Points, in no order, along strands that fork, close into loops and pass close to each other.
Points whose rows are less than 34.2 apart are linked; no others are.
maliz: [ -1   7 -12   2   4  -3   6 -16 -15  -3   6   4   1  11 -12  -6  14  13
   4   0   8  -5 -12  12  -5  19  -8 -15 -14  19  -6  -2 -12 -10   5  19
   8   9  12   1 -35   0  -7  -3  36]
Rurem: [  2 -10  -1   1  -4  -3   9   8  -3   0  -1   3   3   0   5  -7  -2  -8
   4  -8   1   9   9  -6   1   7   0  -2  12   6  -4  12  -6   0  -4   0
  -8 -10   7  -3  -4  20  -3   8   1]
kat: [  2  12   3   5  12  -2 -11 -12   5   6  -1  -2  -4 -11  -4  -2  -5   3
 -11   8   1 -14 -19  15  -6  -3  -6   3 -20 -10  10 -20  -5  10   3  14
  22  15 -12   2  13 -32   5 -12   0]
kog: [  3   5   6 -10  15  -7   3  -8  -2  -8   2  -2  -3   6  -4  -6  31  -1
  -9   8 -12 -17  -6  12  -1  11 -21  -2  -4   1   1 -10  -9 -13  15  26
  20   1   5   1 -13  -7   8 -21   7]
vor: [ -8  -7 -15   5   3   6  11  -6 -17 -17  10  14  12  23   5  -7   3   0
   3 -10 -10   9  11   0   6  19   6  -7  12  21 -10  10  -9  -5   1   1
  -7  -4  22  -1 -33  30 -12   2  28]
Bir: [ -8  -6 -21   1   8   4  11 -14 -17 -20  16  18   9  26  11  -9   2   1
   1 -12 -16   9  17  -4   3  17   7  -5  14  13  -4  14  -6   3   6   1
  -6  -1  20  -2 -31  22 -11   4  30]
Ledu: [  8 -10  13 -11  -7  -9   4  21   5  -4  -1  -5   4  -9   9   1   1 -17
   6  -4   2   6  21 -16   8 -10  14   9  22 -14  -2   6   6 -12   0 -14
 -27 -20 -17   4  19  15   4   0 -31]
seli: [  6   6  19 -12  34 -11  -5 -13   6 -11   1   2 -16   8   1  -4  23 -16
 -18  12 -23 -16  -9   4  -4  -1  -3  11  -7 -22  12 -22   6   9  13  27
  17  -1 -16  13  28 -26  14 -11 -15]
nor: [  3 -11   9 -15   4  -6   7   7  -1  -7  -1   3  -1   5   3  -7  25 -11
  -3   3 -15  -3   7   2   8   8  -8   4   6  -2   2   5  -4  -8  11  12
   3 -16   6   1   0  11   5 -15  -7]
gumuf: [  2  10   9 -10  17  -5  -5  -7  -2  -5   0  -7  -6   0  -6  -3  34  -2
 -12  16 -10 -21 -10  14   0   6 -23   1  -5  -1   3 -18  -4 -15  12  22
  22   1  -3   4  -8  -8  12 -26   4]
ratam: [ -2  12 -15   5   4  -3   1 -21 -17   4   6   2  -2  10 -13  -5   8  19
   3   0  11  -4 -16  13  -7  19  -8 -18 -19  18  -3  -2 -11  -4   2  14
   9  16  10  -3 -36  -8  -7   1  40]
Nasik: [  5   4  17 -11   3  -1  -7  18   2   6  -9  -7   1 -11 -10  -1  38 -15
  -6  16  -2 -10  -5  13  11   3 -10  12   8   6  -2 -10   8 -22   8  -8
   1 -19  -6  17   5  18  22 -25 -16]
Fiv: [  4   5  15 -10   7   1  -9  11   2   6 -10  -6  -3 -13 -11  -1  39 -14
  -9  18  -4 -13 -10  17   7   0 -17  12   4   0   4 -15  12 -17   8  -4
   6 -14  -9  16  11   9  24 -24 -14]
Vef: [  0  17 -18  11   0   0  -2 -27 -16   9   5   0  -5  11  -8   0 -11  27
  -1  -2  14  -1 -18  11 -10   8  -3 -20 -22  13   3  -5  -5  12   0   4
  14  27   8 -11 -26 -21 -10   8  37]
famar: [-11   0   5  14 -12  10 -14  11  12  11  -6 -19  -3 -24 -20  11 -11  21
   1  14  17  -2 -24  10  -1  -4  -8  -3 -27   1   0  -7   7  -8  -9  -5
   2   5  -7  -6  -2 -11   5  -8   2]
zanu: [  1  -6   4   1 -10  -2   4  16  -2   5  -3  -2   4  -8   7  -5  -8  -8
   4  -5   9   8  10 -10   3   4   3   1  13   1  -6  10  -3  -5  -6  -5
 -13 -11   0  -3   2  15   2   4 -10]
gufe: [  3  -8  11 -18  11  -7   6   5  -2 -11   1   5  -3  10   1  -8  38 -14
  -4   7 -23  -8  10   7  11   9 -13   7   6  -1   1   1  -3 -12  16  15
  10 -15   8   2  -3   9  13 -21  -5]
nup: [ -4   4  16  -4 -13   4  -8  25  14  13 -11 -16   2 -22 -14  10  -2   1
   6  10  16   0  -4   9   7 -15  -6  15   5  -7  -2 -10  19 -14   2 -18
 -12  -8 -10   9  19  -3  10  -9 -29]
Lun: [  1  -2 -16 -13  23  -4  11 -12  -9 -24  14  29   6  27  10 -11  16 -10
   5  -8 -27  -6  15  -4  -6  13   6  -1   8   7   4  13 -10   5  17  18
   4   0  11   5 -20   1   4  -3  26]
bod: [  4  -7  10 -11 -10  -8   4  23   1  -1  -5  -7   7  -9   7  -1   1 -14
   7  -2   7   6  22 -15  13  -4  12   8  22  -4  -9   7   4 -17  -2 -11
 -22 -19  -7   3   8  24   5  -6 -28]
zum: [ -5  -5  -8  10 -26   5   2  14  -5   9  -1  -4  10 -16   8   5 -29   1
   8 -10  23  19  23 -18   9 -10  11   9  13   1 -20   8   1 -13 -16 -30
 -20  -1  -2  -7   9  14   0  17 -16]
mosu: [ -7   2 -21  20 -31   7   1  -1 -11  11  -3   3   7  -2   8   8 -31  13
   8 -16  12  20  18 -16   3  -7   8  -9  18   5 -14  13   4   3 -20 -24
 -15   6  14 -11  -5  11 -16  27  -1]
nobig: [  4   2  10  -4   0   6  -8   9  13  10  -9  -5  -1 -16  -4   2   3  -8
  -5  13   3  -6 -12   9   3 -11  -6   7  -3 -16  12 -11  13   2   1  -7
   2  -6 -12   9  20 -15   7 -12 -20]
Votoz: [  4 -14  -9 -12  10  -4  12  -1  -2 -15   7  16   4  16   8  -7  11 -12
   8  -8 -19   7  13  -4  -2   5   5   4   9   3   4  14  -8   5   6   8
  -1  -8   9   3  -3  13  -4   6  11]
sokab: [  5   6  -5  -1  16  -9   8 -20  -1  -1   2   6   0   9   2  -6   5   2
  -5  -4  -3  -9  -8  11 -10   8  -5  -5  -8   6   4  -1 -13   8   9  19
  15  12   6  -1  -9 -13  -1   0  20]
mugo: [ -5  -4   0   6 -19   6   0  18   0   8  -3  -8   9 -21   6   6 -26  -2
  11  -3  22  12  14 -12   6  -9   9  12   8  -4 -11   3   3 -13 -12 -23
 -20  -4  -7  -4  11   6   4   9 -19]
karad: [-16   1   0  19 -17  10 -15  11  12  14 -11 -25  -3 -23 -21   9 -16  26
   2  13  22  -1 -23   5   2   2  -3  -6 -31   9 -12  -5   6 -16 -14  -9
  -4   6   0 -10 -11  -3   5  -5   7]
farek: [  3 -11  10 -16  -6  -6   9  23  -4  -5  -5  -1   7  10   5  -5  17 -11
   6   0  -5   1  15  -5  15  10  -2   0  16  16 -15  14  -6 -19   7  -1
  -6 -20  14   4 -15  37   8 -13 -11]
koru: [  3  11   5  -6  12  -4  -9  -8  -2  -2  -1  -6  -4  -5  -7  -3  23   3
 -11  16  -2 -19 -17  14  -3   4 -20  -2 -11  -2   5 -17  -5  -9   8  20
  23   6  -7   2  -6 -16   8 -23   4]
telin: [  6   1  -7   8  -3   7   4 -21   3  -2   1   8  -8  13   8   2 -28   1
  -2 -19  -2  11   7 -19 -12  -7  20  -4  -1 -12   9   1   2  36  -6  -2
   0  11  -3  -4  16  -9 -24  30   1]
Zetet: [  5   6   2 -12  20  -8   7 -10  -1 -11   3   5  -1  15  -5  -8  30   2
  -5   6 -17 -18  -6  13  -5  16 -20  -6  -2   3   0  -8 -12 -11  21  32
  19   5  13   3 -20 -11   9 -15  14]
vibog: [-15   6 -15  27 -22  10  -8  -7  -3  12   2 -17  -9  -3 -10  11 -43  31
  -7  -4  19   6 -13   0  -8 -11   1 -12 -19   5  -5  -1   5   9 -15 -18
   2  20   8 -27  -5 -21 -18  18  19]
sogit: [  4  -7 -12 -17  21  -7  10  -6  -4 -22  10  27   4  24   6  -9  21 -15
   8  -5 -29  -6  14  -3  -4   8   3   3   8   3   5  11 -11   2  17  21
   6  -6  10   7 -12   0   5  -5  15]
tura: [  9   7  18   0  29 -12  -8 -21   5  -2   9   6 -17  -1   4  -2   7 -10
 -13   1 -22 -13 -10   1 -12  -3   1  10 -13 -24  17 -19   0  21  12  22
  10   7 -20   8  35 -34   5   2 -14]
Tir: [ 13  -8  17  -9   9  -4   1  -3   7  -1   8   6 -10   2  12  -3   0 -16
  -4  -6 -13  -4   2  -7   0  -8  10   5  -3 -17  11   0  -2  17   2   0
  -1  -1 -21   4  34 -13  -2   7 -17]
bet: [  2  -1  15  -9  -4  -1  -4  17  -1   5  -7  -6   2 -10   1  -2  17 -10
  -2   8   1  -6   3   1   8   4  -3   4   9   0  -1   0   4 -12   5  -5
  -3 -16  -3   5   1  17   7 -19 -17]
lub: [  1   2  -7   1  -2  -3   2  -8 -13  -3   2   0   0   4 -12  -6  14   9
   2  -1   9  -5 -11  10  -4  16 -10  -9 -13  17  -8  -1 -11 -10   4  18
   9   6   9  -2 -28   2  -7  -7  27]
Bor: [  4   5   0 -10  28 -14   8 -17   4 -10   4  14  -1  19   1  -7  15  -3
  -4   1 -23 -14  -4  10  -9  12  -5  -4  -5  -2   4  -4 -14   9  18  30
  16   9   9   4  -4 -18  10  -2  14]
Gedu: [ -3   6   8  -5 -18   2 -14  30   8  10  -7 -21   2 -15 -17   9   7   7
  11  16  15  -4  -7   8  13  -7  -3   8  -4  14 -14   1  10 -26  -5 -20
  -7  -6  -5   9  -7  15  17 -20 -19]
duso: [ -9   0 -15  11  -1   4   8 -12 -19 -10  12   8  10  22   0  -3   0   8
   3  -9  -1   7   3   1   4  18   3 -14   4  25 -10   4 -10  -6  -4   0
  -6   4  20  -2 -40  25 -18   2  34]
fidu: [  1   6  -6  -8  27 -10   9 -22  -1 -12   5  18   1  23   8  -6   8  -2
   1  -5 -23  -9   2   6 -11  11   3  -4  -5   2   5   2 -10  15  15  22
  10  13  11   3  -7 -11   4   4  23]
zare: [ 10 -14  10  -6  -7 -10   8  18   3  -6   5  -2   5  -5  14   1  -5 -15
   7 -12   2  13  24 -21   4  -9  13   5  21 -12  -3  12   1  -6  -3 -13
 -27 -15 -15   2  19  16   4  13 -25]
Sorez: [  3  16   8   4  23  -9 -10 -20   5   6   0   0  -8  -7  -1  -5  -2   0
 -16   7  -7 -17 -16  12 -11   2  -6   2 -18 -14  12 -24  -6  14   8  23
  21  16 -12   5  17 -35   8  -9  -1]
Zalam: [  9  -3  11  -7   7  -1  -4  -1  12   5   0   2  -6  -8   7  -5   0 -15
  -8   2  -6  -6  -4   0   2  -7   6   5  -4 -18  13  -4   1  11   0  -1
   0  -4 -18   5  25 -14   2  -3 -17]
sikof: [-19  -1  -1  19 -21  13  -8  10   5  19  -6 -22   2 -25 -14  17 -30  24
   7   7  28   5 -12  -6   3  -9   4   2 -20  11 -14   2   4 -17 -19 -25
 -13   3  -3 -13   2  -2   3  12  -5]
Rovig: [  6   4  10  -7   6   5  -9   1  14   9 -11  -3  -5 -13  -6  -1   8 -10
 -10  15  -1 -10 -16  12   3 -12  -7   9  -6 -19  14 -17  15   5   2  -1
   8  -3 -15  11  26 -21  10 -14 -20]
gona: [ -3  19 -15   6   9  -1   1 -30 -18   6   6   5  -4  15  -7  -3   2  23
   2   2   8  -7 -20  13 -10  15  -8 -23 -21  17   3  -3  -9   5   1  15
  13  24  11  -5 -34 -17  -8   6  42]
divuz: [ 13 -11  13 -10   3  -5   4   7   9   0   6   3  -5  -1  13  -3  -1 -17
  -1  -6  -7   2   6 -10   0  -8   8   2   6 -17   9   6  -1  10  -1  -6
 -10  -7 -18   3  26  -3   0   8 -18]
fuz: [  5   6   1 -11  25 -11   9 -14   2 -10   2   8   0  16  -3  -8  21   0
  -6   5 -18 -18  -7  12  -7  14 -13  -7  -4   0   2  -7 -14  -1  19  32
  20   7  11   3 -12 -17  10  -9  13]
daruz: [  2 -19  -4 -17   6  -3  11  13  -6 -17   1  19   7  16   5  -8  19 -14
  12  -5 -22   6  20  -6   6  12   3   2  15   7  -3  15  -7  -5  10  10
  -4 -20  14   6 -10  26   1  -3   4]
vaz: [  1   5  -9  -3  22  -7  12 -22  -3  -8   5  13   4  19   5  -6   6   2
   0  -4 -12  -7  -2   9 -10  10   0  -5  -4   7   4   3 -10   8  12  18
  10  12  12  -1 -15  -6   0   3  26]
lomez: [  3  -4   9 -12 -13  -5   2  25  -2   1  -6 -10   9  -6   6  -1   2 -11
   7   0  11   2  18 -10  15  -1   8   7  21   9 -14  10   1 -23  -3 -12
 -14 -16  -2   2  -5  30   8 -12 -25]
tezuz: [-10   2  10   8 -15   8 -14  17  13  13 -10 -20  -3 -21 -22  13  -3  20
   2  16  16  -3 -20  12   2  -6 -12   1 -21   1  -1  -8  13 -12  -5  -9
  -2   1  -6   2   3  -6  11 -13  -9]
Zam: [  2   2   9 -10 -15  -1  -6  29  -2   4  -5 -14   8  -9   1   2   8  -8
   9   8  14  -3   8  -3  15  -1   3   6  14  15 -15   8   2 -27  -3 -15
  -8 -13  -2   4 -12  28  10 -19 -21]
pebat: [  0 -16 -12 -12   9   0  12   4  -8 -20   7  22   8  18   5 -10  15 -12
  11  -8 -22   5  18  -5   2  13   6   2  14   9  -1  15  -8  -2  10  10
  -3 -14  14   4 -14  22  -2   0  15]
Momi: [ -1   4   9  -7 -17   2 -10  30   2   7  -7 -16   7 -14  -7   6   4  -1
  12  11  16  -3   3   1  14  -6   2   9   6  12 -13   3   8 -25  -4 -18
  -8  -9  -4   6  -6  20  12 -19 -22]
keges: [  5  12  13   2  27 -12  -9 -22   7   3   3   3 -13  -4   2  -5   2  -5
 -16   3 -16 -15 -12   6 -12   1  -3   7 -17 -20  15 -22  -4  19  10  24
  15  11 -16   6  26 -34   7  -4  -7]
tumeb: [  4  -7 -11   7 -15   5   6  -5   2  -9   2   8   5  10  19   8 -21   0
   6 -19  -3  21  24 -29  -2 -15  20 -11  25  -8  -3  17   5  17 -16 -18
 -18   3   1  -6   8  11 -20  39  -7]
rul: [  0   1  11  -4  -9   3  -6  21  11  10  -9 -10   4 -21  -4   6  -6  -6
   6   8  11   1  -2   2   5 -11   0  10   7 -12   3  -6  14  -7   0 -15
 -13 -11 -11   7  16  -4   6  -8 -26]
rad: [  1   7   1   5   4   3 -11  -5   5   6   0  -4  -2 -14  -7   0  -5   6
  -9  11   8 -10 -21  15  -5  -5  -9   2 -21  -7  10 -15  -3   4   0   8
  20  13 -11  -1   8 -27   4 -13   2]
luki: [ -7   4 -19  21 -11   4   0  -9 -17   1   5   3   4  13  -1   3 -15  10
   4 -13   8  12   2  -2   0   6   2 -13   8  18  -7   5  -2   6 -13  -8
  -5   8  16  -9 -26  16 -21  11  23]
bime: [ -2   3 -13   0  16  -1  14 -22  -9 -10   7  13   7  20   5  -6   5   4
   1  -6  -9  -2   1   7  -7  12   0  -5   0  12   3   5  -9   3   9  11
   5   8  15  -2 -24   4  -6   3  31]
segup: [  1  -9 -11  -2   9  -1  12  -7  -3 -10   5  11   4  15   7  -6   4  -6
   4 -10 -12   7  10  -1  -3   7   4   1   8   6   3  13  -7   7   3   5
   0  -3  12  -1 -10  15  -8   8  18]
Fita: [  6  -5  -7   5 -15   2   4   2   4   1   0   0   2   1  17   4 -20  -5
   5 -19   4  19  24 -25  -2 -14  11  -4  18  -9  -5  13   5  11 -14 -20
 -19   1  -4  -7  13  10  -8  33 -11]
sunu: [ -5   4   9   6   2   8 -11  -3  19  12  -5  -9  -6 -18 -15  10 -13  10
  -9  13  11  -9 -28  21  -2 -16 -11   4 -26 -13  14 -22   9   8  -3   0
  15  12 -14   7  27 -35   7  -9  -9]
soku: [-10   4 -19  18  -9   3   0 -12 -20  -3   9   4   7  18  -2   3  -8  12
   4 -11   5  10   0  -1   4  12   3 -17   4  25 -10   4  -7  -1 -11  -5
  -5   7  17  -6 -38  21 -22   6  32]
Gal: [ -1  -3   4   2 -14   2  -1  19  -1   7  -4  -5   6 -17   6  -1 -15  -6
   6  -1  15   7   9  -9   4  -1   4   5  10  -3  -6   5   1  -8  -7 -12
 -15  -8  -5  -2   5   9   4   1 -17]
fuv: [  2   5 -11  11   1   4   6 -29   0  -2   0  10  -6  16   7   2 -26   7
  -4 -17  -2   9   3 -15 -15  -3  19  -6  -5  -8  10  -1   0  36  -3   3
   3  14   2  -3   8 -11 -23  24   9]
lazo: [  8   1  13  -9  13   0  -6  -5  13   3  -5   1  -8  -7   2  -4   9 -16
 -11   9 -10 -11  -9   4   3  -9   2   8  -6 -20  14 -12   8   8   1   5
   7  -4 -19  10  28 -20   6  -9 -21]
mul: [  4   5  13  -8   7   2 -10   4   3   5  -9  -6  -3 -12  -7  -1  30 -10
 -10  17  -4 -13 -11  15   4  -4 -16   8  -1  -5   9 -15  12 -10   6   2
  11  -8  -9  10   9  -2  15 -24 -11]
vukev: [  4   7   3  -3  12  -6  -3 -11   1   0   0  -1  -3  -4  -2  -5  11   0
 -12   8  -1 -16 -15  12  -5   4 -12  -1 -11  -3   7 -12 -10  -1   8  21
  22   8  -5   0  -1 -21   5 -16   3]
sedol: [  3  -2   9  -4  -3   2  -5  13   9   9  -4  -3   1 -16   4  -1  -4 -10
  -1   7   5  -2  -4   0   2  -6   0   5   3 -15   8  -3   6   0  -1  -8
  -7  -9 -12   4  15  -7   3  -7 -18]
vebav: [ -7   1   8   5 -16   7 -11  24   1   7  -6 -12   5 -19  -8   7  -9   7
   9  11  17   0  -8   0   4  -3  -1   4  -6   4  -7   1   7 -13  -6 -12
  -6  -4  -3  -1  -2   5   7 -10 -13]
Genez: [  2  -7  13 -10  -1  -4   2  10  -1   0  -4  -1   0  -3   4  -6  19 -10
  -4   5  -6  -5   3   2   7   7  -7   3   6  -1   1   3  -1  -9   8   5
   1 -15   1   1   0  14   4 -17 -10]
Bezab: [-10   2 -21  21 -31  10   0  -1 -10  13  -1   0   2  -3   7   9 -39  16
   4 -13  14  18  11 -13   0 -10   5  -9  10   1 -10  10   6   8 -20 -22
 -11   9  13 -16  -1  -1 -18  26   1]
Rere: [  0  -6 -13   7 -10   6   7  -8  -1 -11   5   9   3  15  18   4 -17   1
   4 -17  -9  20  20 -24  -2  -9  20 -10  24  -5  -1  17   2  19 -14 -13
 -14   2   6  -5   0  15 -23  33   2]
sal: [ -2   1   4   6  -3   8 -13   5   9   7  -3 -10  -1 -19 -14   6  -3  12
  -4  16  10  -8 -24  16  -2  -8 -12   0 -22  -6   9 -14   5  -1  -2   1
  14   8 -10   0   6 -20   6 -15   0]
rovu: [ -8   1   8   8  -6  10 -13   4  19  13  -7 -17  -7 -22 -22  14  -9  19
  -7  15  16  -7 -30  20  -2 -14 -15  -1 -28  -6  10 -16  11  -1  -5  -3
   9   8 -13   1  15 -26   8 -10  -6]
Figis: [ -3   3 -15   8   8   0  10 -21  -9  -4   6   8   4  18   5  -1  -5   6
  -1  -9   0   6   1   2  -6   7   2  -8   3  11   2   5  -6   9   2   1
   4   9  14  -6 -23   8 -16   7  29]
vob: [ -5   2 -17  14  -2   3   6 -15 -10  -2   5   5   3  15   5   1 -13   6
   1 -13   3  12   5  -3  -4   4   4 -10  10  11   0   7  -2  12  -7  -5
  -1   6  15  -8 -21  13 -22  12  23]
tol: [  5  -5  -8   8 -12   8   5 -10   4  -8   2   9   1  13  16   8 -29  -1
   2 -21  -2  17  18 -28  -5 -14  23 -11  17 -12   2   9   4  29 -15 -12
 -11   8  -5  -6  17   0 -24  42  -8]
lon: [  9   5  20  -5  29  -7  -7 -16   7  -5   3   4 -16  -1   1  -2  14 -15
 -15   7 -21 -14 -11   1  -5  -6   3  12  -9 -24  16 -21   6  15   9  20
  11   1 -23  13  36 -31   8  -3 -20]
sife: [  2   8 -15  12  -3  -1  -3 -14 -13   6   5  -3  -5   3 -11  -3  -5  18
  -1  -3  16   1 -14  12  -9   8  -5 -11 -17  13  -1  -2  -7   5  -1   3
  11  18   5 -10 -22 -13  -8   4  31]
naro: [ -9   3   8   6 -17   7 -14  22   8  10  -9 -20   0 -19 -18  11  -4  17
   7  15  17  -2 -15   7   6  -4  -5   1 -17   7  -8  -3  11 -16  -6 -12
  -5   0  -4   1  -5   4  11 -14 -10]
Gukag: [-13   3 -22  25 -31  11  -2  -2  -9  12   1  -5  -1  -1   1  11 -43  23
   3 -10  15  15   2  -9  -3 -10   2 -11   2   4  -9   7   7   9 -20 -20
  -6  13  14 -20  -3  -8 -20  25   7]
Zeg: [  5   5  13 -12  24  -8  -3 -11   8  -5  -2  -1 -10   2   1  -5  21 -15
 -17  12 -16 -16  -9   6   0  -3  -4   8  -5 -17  12 -15   2   4   8  20
  17  -2 -12   7  19 -20  11 -15 -14]
voba: [-15  -2  -1  14 -23  11  -6  17   1  12  -5 -18   6 -21 -11  12 -27  18
   9   7  27   7  -6  -8   7  -8   8   5 -12  12 -17   5   3 -20 -17 -24
 -12   1  -1  -9  -2   6   5   7  -9]
Tosa: [  2  -1  15 -13  13  -4   0   2  -2  -6  -2  -2  -5   0  -1  -4  40 -13
 -11  14 -16 -14   1  12   9   7 -16   8   3  -2   3  -7   2 -17  11  10
  11 -13   0   5   1   8  16 -25  -6]
nonep: [ -6   7  18  -3 -14   4 -11  23  15  14 -11 -20  -5 -22 -22  12   3   8
   0  12  17  -2 -13  16   4 -16 -13  14  -3  -4  -3 -12  19 -16   2 -19
  -7  -6 -11   9  20  -6  15 -11 -28]
kod: [  1   3 -11   9  -5  -2  -3  -7 -12   2   4  -3  -3  -1 -12  -6   2  12
  -1  -2  15  -1 -13  11  -7  11  -7  -8 -14  15  -5  -1  -8  -2   0   9
   9  11   4  -7 -22  -5  -7  -2  26]
Sogar: [  2 -17   3 -17   0  -4  12  17  -4 -11  -3  10   8  14   3  -8  17 -11
  10  -4 -15   5  17  -5  11  13   1   0  15  11  -9  14  -6 -10   9   7
  -5 -20  16   4 -12  32   4  -6  -2]
Vubaz: [ -7   4  14   3 -13   7 -13  19  14  14 -10 -18  -5 -22 -23  13   1  15
  -1  15  15  -3 -20  16   2 -12 -15   6 -14  -3   1 -11  17 -11  -1 -13
  -2  -2  -9   6  13  -8  13 -13 -18]
pered: [  6   6  12 -11  16  -1  -7  -4   8   1  -9  -4  -6  -6  -3  -3  26 -14
 -15  16 -10 -15 -11  12   4  -7 -11   9  -2 -13  13 -16  11  -2   5   9
  15  -6 -12   9  17 -12  14 -20 -14]
zaten: [  3   4  16  -9  -4  -1  -9  22   0   7  -8  -9   2 -10  -7   1  26 -10
  -1  14   2  -9  -2   8  11   3  -6   7   6   9  -6  -4   5 -20   5 -11
  -1 -14  -4  12  -2  20  15 -25 -17]
sebe: [  5  -3  -5  10  -6   9   5 -16   2  -9   5  12  -3  15  12   7 -30   1
   1 -21  -5  15  13 -26  -9 -10  26  -7  10 -12   8   4   2  36 -10  -6
  -6   9  -6  -3  20  -5 -28  41  -5]
sekon: [-11   0   4  10 -17   9  -6  20   1  10  -4 -12   6 -22  -5   9 -23  10
  10   6  22   5  -5  -4   3  -7   2   6  -6   2  -8   2   5 -12 -11 -18
 -11  -2  -4  -6   4   1   6   3 -12]
rel: [  6 -10   2   1 -12  -5   6  14   2   1   1  -2   5  -8  13   0 -14 -11
   7 -14   8  15  25 -21   3  -7  11   4  19  -8  -8  12   1  -5  -9 -16
 -25  -9 -10  -3  13  17   3  17 -19]
femu: [  4  -5  -2   5 -12   0   3   9   2   6   0  -3   1  -7  13  -1 -18  -7
   5 -13   9  15  19 -17   0  -7   6   0  14  -6  -5  12   1   4 -11 -17
 -18  -3  -4  -7  11  10  -1  21 -10]
roz: [-12   4 -16  23 -24  12  -4  -2  -5  11   1  -9  -5  -2  -2   9 -42  20
  -2  -7  17  11  -4  -5  -7 -13   0  -8  -7   2  -5   3   6  13 -16 -19
   0  16   9 -22   1 -15 -17  21  11]
tur: [  2   0 -11   0   9   0   9 -21   0  -9   5  11  -2  21  11  -2 -10   1
  -1 -14 -10   8   8 -10  -9  -3  16  -2   2  -2   6   9  -1  25   1   1
   3   9   6  -2   1   3 -17  17  14]
gomo: [  9 -16  -2 -20  13  -7  11   3  -1 -17   9  20   0  19   8  -6  20 -19
  10  -5 -26   3  13  -7   0   1   3   7   9  -3   6  10  -9   6  11  12
   1 -10   4   7   5   4   1   1   0]
zab: [  2  -6 -10   3  -3   3   7  -6   1  -6   3   6   0  13  14  -1 -11  -3
   5 -15  -7  17  17 -16  -4  -5  12  -6  18  -2   1  15   1  18 -10  -9
  -9   1   6  -4   2  15 -16  25   7]
sorek: [  7 -14  -5 -22  15  -7  10   4  -3 -21   8  25   2  21   6  -8  28 -22
  11  -4 -30  -1  17  -7   2   5   0   6  12   0   5  10  -9   0  16  19
   5 -15   8   9  -4   5   4  -7   2]
Muz: [  2  -9  -6   2  -1  -1   9   3  -1  -3   2   5   2   7  10  -4  -5  -7
   6 -12  -5  14  15  -9  -1   0   6  -2  15   3  -2  15  -3   8  -7  -5
 -10  -6   8  -3   0  19  -8  19   6]
funo: [ -1   6 -12   7   9   1   9 -33  -3  -9   3  15  -2  22  12   1 -19   8
  -4 -14  -9   7   3 -14 -14   1  19  -6  -5  -5   9   2  -2  33   2   6
   3  15   6  -2   1  -7 -21  19  16]
Rilo: [ -4  -1 -14  14 -27   4   2   6  -9  11  -3   0   6  -8   9   4 -29   5
   8 -14  16  20  22 -17   5  -7   8   0  16   3 -18  12   2  -2 -17 -27
 -17   3   7  -9   2  13  -7  25  -8]
zetes: [  6  -6   8  -3  -2   0  -1  11   9   7   0  -2  -2 -11  10  -3  -9 -12
  -1  -2   4   3   4  -6   0  -5   4   3   5 -15   8   4   2   5  -4  -9
 -11  -7 -14   0  17  -4   2   3 -15]
Fuzo: [  6   3   0  -3  14 -10   5 -15   3  -1   2   3  -2   4   2  -7   7  -2
  -9  -1  -4 -11  -8  10  -6   6  -7   0  -7   0   5  -3 -13   5   8  20
  16   8   2  -2  -2 -14   2  -6   8]
sobel: [-19   0   0  23 -18  13 -13   7  10  18  -8 -24  -2 -26 -18  15 -27  25
   3   9  26   2 -19  -1   0  -6   0  -2 -26  10 -11  -2   5 -12 -18 -18
 -10   5  -2 -14  -2  -7   3   9   2]
dal: [ -4  -6 -17  -4  12   1  12 -13  -9 -17  11  16   5  22  11  -7   3  -2
   3 -10 -16   8  13  -3  -3   8   9   0  10   8   2  14  -5   9   5   2
  -1   0  13  -1 -18  16 -10   7  25]

How many points has the smallest loop of links through each point below? Write - if it is on no loop.
gumuf -> 11
sikof -> 9
ratam -> 7
Zalam -> 8

A fork is a point with three links, a tip a point with one. Leave the first point through the second and follow the links. Name the first fork or tip that comes.
bime, Figis -> Votoz
tol, sebe -> tur
famar, karad -> tezuz
pered, Zeg -> sunu
tur, funo -> tumeb
Fuzo, vukev -> vaz
Fiv, Nasik -> Tosa
Tir, Zalam -> sedol
